Each row is a point on a tangle of strands that fork and nearly touch. The rows are in no order.
In the rows, zero is written as 128.
Two points are linked if the straight distance between their rows is under 140. Some points are linked to none.
Z_884: [145 172 174  93 100  79 119 145 146 119 152 116 151 138 104 127 167 119
 145 161 184 123 104 172 123 123]
Z_229: [117 144 141 139 175 120  84 166 113 188 221  81 122 102 156  82 137 100
 135 172 113  98 167 119 130 123]
Z_684: [ 80 127 136  65 126  95  83 133 122  99  80 142 131 124 119 109 177 151
 128 160 162 124  83 119 140 163]
Z_517: [122 177 177  88 114 115 112 139 168 141 112 121 148 123 153 135 123 184
 125 169 103 112 128 175  96 155]
Z_473: [171 144 159  86 146  88 124 114 154 113 138 134 133 122 130  99 122  92
 145 182 113  89 166 113 128 125]
Z_166: [138 139 162 128 121 159 140 147 134 119 125  84 154 161 161 152 121 171
 119  89 162 141 112 146 125 117]
Z_773: [136 148 117 136 108 138 135  72 143 119 113 141 116 145 186 159 136 143
  54  87  94  94 176 151 146 164]
Z_68: [184 179 128 127 106 131 128 143 159 168 125 106 127 151 190 194 102 130
 133 120 101 102 131  56 152 149]
Z_698: [ 61 107 163 147 134 117  99 146 152 112 159 102 204 149 131 102 106 123
 136 109 158 146 151 108 122 124]
Z_153: [ 64 142 103  70 125 108  66 116 159 152 112 117 112 181  82 157 182 110
 132 168  99 108 140 105 147 109]
Z_56: [187 111 127 131 124 178 162 138 159 126 137  98 105 133 158 106 163  69
 123 111 115 107 125 147 165 100]
Z_209: [180 115 103 153 136 108 154 116 118  76 124 183 106 107 120  62 122 130
 149 150 130 123 132 156 142 107]
Z_798: [130 116 173 159 145 133 145 114 131 133  73 143 143 101  76 114 129 149
  47 138 126 113  91 120 128 112]
Z_604: [101 168 155  63 158 119 121 131 116  99 122 133 106 140 103  91 120 103
 164 163 112  76 138  90 147 100]
Z_793: [119  54 136 144 134 146 133 140 113  92 143 111 106  73 108  89 118 116
 126 116 187 158 110 171  80  92]
Z_758: [115 109  81 185 114 171 181 171 104 110 137 137 171 113 171 134 135  53
 166 115 126 136 171 139  66 121]
Z_500: [163  99 164 146  92 154 179 143 143 140  96 127 136  92 137 136 118 154
  76  99 116  92  89 110 161 114]
Z_247: [197 104 102 131 147 146 174 140 137 153  71 111  88  93 170 147 105 132
 154  98 143 162  93 152 170 159]
Z_774: [146 175 117 113 150 115 106 127 137 200 172  90 128 148 200 160  80 158
 156 116  90 105 151 103 156 151]
Z_846: [140 130 155 102 114 132 130  70 103  93 137 171 158 146  75 155 131 111
 121 119 148 154 119 107 127 127]
Z_618: [127  71  88 169 153 122 152 105  94 119 173 143 129 136 115 112 114 158
 110 106 107 161 172 114 130 122]
Z_729: [128  97 127 157 163 113 141 136  93 131 110 145 105 158 104 121 124 147
 114 106 116 148 171 144 126 186]
Z_492: [112  93 152 158 125 132 184 128 122 122 104 142  93 151 104 147 136 164
  93  71  63  90 150 148 107 168]
Z_751: [187 135  69 136  86 121 134 153 160 104  72 156  87 127 149 191  95 131
 136 127  79 164  93  94 141 114]
Z_914: [113 197 171  90 144  76 121 131 126 179 136 135 153 137 113 144 137 158
 155 191  70 105 116 154 107 123]
Z_478: [157 106  94 121  98 103 150 179 144 120  94 148 137 120 195 153 106 137
 174 137  86 143 110  73 162 136]
Z_634: [ 79 151  78 149 121 119 139 106 119  99 171  78 115 128 118  80 131 110
 140 152 206 136 144 131 142 140]
Z_756: [ 83  92 120 182 149 163 140 134 122  69 144 100 165  63 133 103 129 111
 122 137 196 151 131 126  72 117]
Z_185: [187 128 164 141  93 145 164 139 136 129  98 116 120 105 170 199 125 135
  96 101 144 105 110  66 162 155]
Z_550: [108 133 127  86 159 138  98 115 105 101 153 137 175 120  91 130 159 140
 120 109 158 170 126  79 151 122]
Z_236: [155 123 124 106 131 102 118 117 109 124 118 139 123 160 165 137 125 117
 102 114 129 117 194 151 119 186]
Z_623: [157 124 104  83 137 106 180 122  86 126  82 154 150 131  90 103 125 150
 132  95 112 113 112 113 142 131]
Z_377: [146  86 109  93 107 116 165 181 106 117  79 133 149 124 157 105  84 154
 173  96 116 116 127 112 129 119]
Z_956: [159 148 127 137  91 171 180 108  97 150 118 166 127 134 116 177 100 199
  99 109  93 150 121 140 135 131]
Z_603: [218 160 122 139  79 149 142 160 160 139  91 163 115 131 152 162  82 141
 156 163  94 150 129 148 125 119]
Z_251: [160 161 186 114 133 131 117 155 172 118 141 109 164 119 161 142 134 149
 160 137 154 137 113 172 119 125]
Z_479: [117 127 145 174  97 145 131 147 104  83 196 140 143 146 142 121 152 124
 147 137 160 152 158 167  88 120]
Z_458: [103 158 138 111 174 101  75 131 148 164 179  86 137 113 106  88 113  68
 152 136 152 103 156  90 155 131]
Z_520: [165 138 121 102 147 100 116 103 116 103 123 126 149 157 140 109 107  88
 162 143 161 144 174 122  83 154]
Z_29: [130 109 119 180 155  95 143  95 114 102 123 183  96 123  79  69 111 136
 125 136 145 111  83 157 117  63]
Z_343: [ 70 111 144 102 142 144  89 109 158 112  80 141 101 149  65 124 147 119
 107 188  93 132 118 110 150 104]
Z_632: [100 115  85 147 163 113 107 119 101 116 161 144 183 142  77 110 145 133
 101  84 135 179 164 135 138  99]
Z_767: [ 75 164 134 119 116 123 105  97 104 139  81 129  99 164  96 160 145 138
  56 141 137 115 148 128 137 165]
Z_430: [111  82 142 149 149 109  91 107 143 128  67 147 113 131  37 145 152 109
  61 166 129 140 106 121 121  90]
Z_150: [155 158  72 162 101 114  97 196 188 156 185  96 113  95 203 141 135  82
 192 155 107 148 101  87 149 138]
Z_706: [128 178 180  96 152 108 100 120  80 201 141 129 132 101 142 142  99 154
 147 162  46  69  95 125  97 139]
Z_885: [ 88 156 146 173 129 167 143 187 100 122 171 151 184 131 140 111 143  91
 189 126 121 133 159 142  89 105]
Z_101: [ 86  82  81 140 152 148 104  90 146 135 141 104 117 121  55  93 128 159
 135 116 163 194  66 147  88 110]
Z_237: [133 132 143 173 125  93 152  74 124 133 102 186 106 112  66 112 127 144
  59 116 126  74  81 148 103  88]
Z_748: [ 93 141 128 144  82 100  86 114 116 149 112 147 101 199  85 142 165 116
  99 173 154 132 115 152 136 173]
Z_915: [ 49  78 113 123 135 165  76 134 154  95 116 123 121 114  65 113 152 132
 162 131 153 190  95 142 123 125]
Z_331: [139  55  71 156 138 142 163 128 119 143 160 127  92  99 176 107 121 139
 136  85 132 121  83 141  89  59]
Z_692: [174 156 143 137  89 139 161 135  91 147 137 178 143 151 125 144  83 168
 150 161 122 169 137 149 136 129]
Z_716: [204 166 116 135  91 125 105 164 185 179 149 136 109 120 174 162 122  91
 176 149  73 119  87  80 149 156]
Z_921: [123 167 118  86 137 160 111 110 141 148 166 100 113 143 158 111  88 155
 143 112 135 126 156 124 185 156]
Z_889: [156 116  96 140  46 150 173 116 100 154 101 138  92  83 140 172 112 212
  74  90 105 112 102 118  87 152]
Z_70: [138  69 114 156 118 112 186 142 140 120 108 130 115 164 147 170 132 115
 150  56  76 122 145 143 121 133]
Z_596: [ 92 130  92 119  88 117  83 118 139 143  12 137 109 108  50 113 182 125
  65 124 145  85  80 111 126 142]
Z_835: [121 100 143 112 152 131 166 145 168 141 104  99 178 175 145 135 142 123
 152  74  71 128 142 147 118 145]
Z_859: [107 127 123 166 138 147 183  63 136  73 164 106 115 119 138 100 139 112
 154 145 167 145 115 148 146 104]
Z_411: [158 137 192 107 163 106  99 149  97 176 164 147 135  79 167 162 109 118
 171 154  85  99 131 112 106 144]
Z_318: [127 113 192 131 134 134 100 139 117 164 158 138 139 149 104 128 103 106
  87 168 120 135 179 100 139 158]
Z_508: [128  74 111 129 122 150 170 147  97 124 153  68 104 126 134 101 119 143
 117 125 154 151 124 164  99  70]
Z_900: [167 124 106  80 118 157 155 127 136 145 110 109  89 105 162 130  87 150
 138  95 129 130 144 131 193 171]
Z_523: [143 149  76 175 132 144 134 157 177 117 155  72 154 115 225 147 140 112
 167 127 135 146 130  70 142 110]
Z_896: [165  91 137 137 152 165 157 112 100 129 149 143 135 113 126 111 160  65
 101 135 131 156 150 155 147  88]
Z_7: [168 116  69 133 155 123 142  88 101 112  92 172  71 111 150  90  83 179
 111 110 115 112 128 152 144 126]
Z_239: [156 135 204 123 133 144 115 156 117 149 149 148 120 120 144 186  97 135
 115 152  87 117 188  94 115 151]
Z_142: [162 142  88 117 164 109 177  81 107 133  58 150 119  99 126 129 121 176
  80 100  94 106 129 119 137 136]
Z_936: [ 68 126 108 160 130 140  87 125 156  96 145 101 205 107 101 108 125  71
 122 138 202 162 139 114  96  93]
Z_683: [ 81 130 139 151  82 130  87 119 108 103 183 135 123 196 104 114 167 128
 112 157 163 147 127 150 112 124]
Z_682: [178  77  90 167 112 170 165 138 130 123 119 116 103 114 189 106 134  70
 138 100 141 128  79 152 127  73]
Z_556: [106 101 135 116 160 134 160  94 104  79 139 125 107 119 111  92 180  73
 126 173 145 138 123 146 140  89]
Z_879: [ 84 117 103 109 134 100 100 119 120 118  45 136 124 145  81 102 154 181
  88 124 137 116  65 143 103 149]
Z_373: [138 121 113 137 128 196 150 161 145 107 180  91 108 118 146 128 120 104
 188 106 124 142 172  98 117 141]
Z_486: [115 193 139  93 158 122  62 110 154 174 193 119 102 122 106 115 110 116
 153 116 124 107 150 135 179 160]
Z_826: [ 55 125 107  92 134 120  67 129 119  94 125 136 139 122 100 131 160 105
 181 133 181 161 123  90 131 141]
Z_317: [ 73 176 160  67 139  77  70 127 121 156 152 100 124 166 108 166 160  89
 144 128 135  94 136 139 115 114]
Z_186: [ 88 130 187 116 120 147 105 146 146 141 101 112 191 162 128 129  87 169
 103  96 141 131 114 116 138 135]
Z_601: [106 153 121 145 113 124 116  68 118 111 101 154 101 115 122 133 132 162
  38  82 140  99 139 170 138 165]
Z_662: [ 72 164 148 111 132  69 103 149 119 136 191 102 162 117 119 144 181  83
 178 151 172 128 133 158  96 118]

A fork is a point with three links. Follow the links from the first point to the second and name the forks in between, in order.
Z_166; Z_774 | Z_251, Z_798, Z_68
Z_618; Z_885 | Z_729, Z_236
Z_331; Z_343 | Z_251
Z_478; Z_896 | Z_798, Z_251

A fork is a point with three links, a tip a point with one. Leave the first point through the second and follow the links. Name the first fork or tip that comes.
Z_889; Z_956 | Z_798
Z_756; Z_793 | Z_634
Z_237; Z_29 | Z_889
Z_859; Z_556 | Z_251
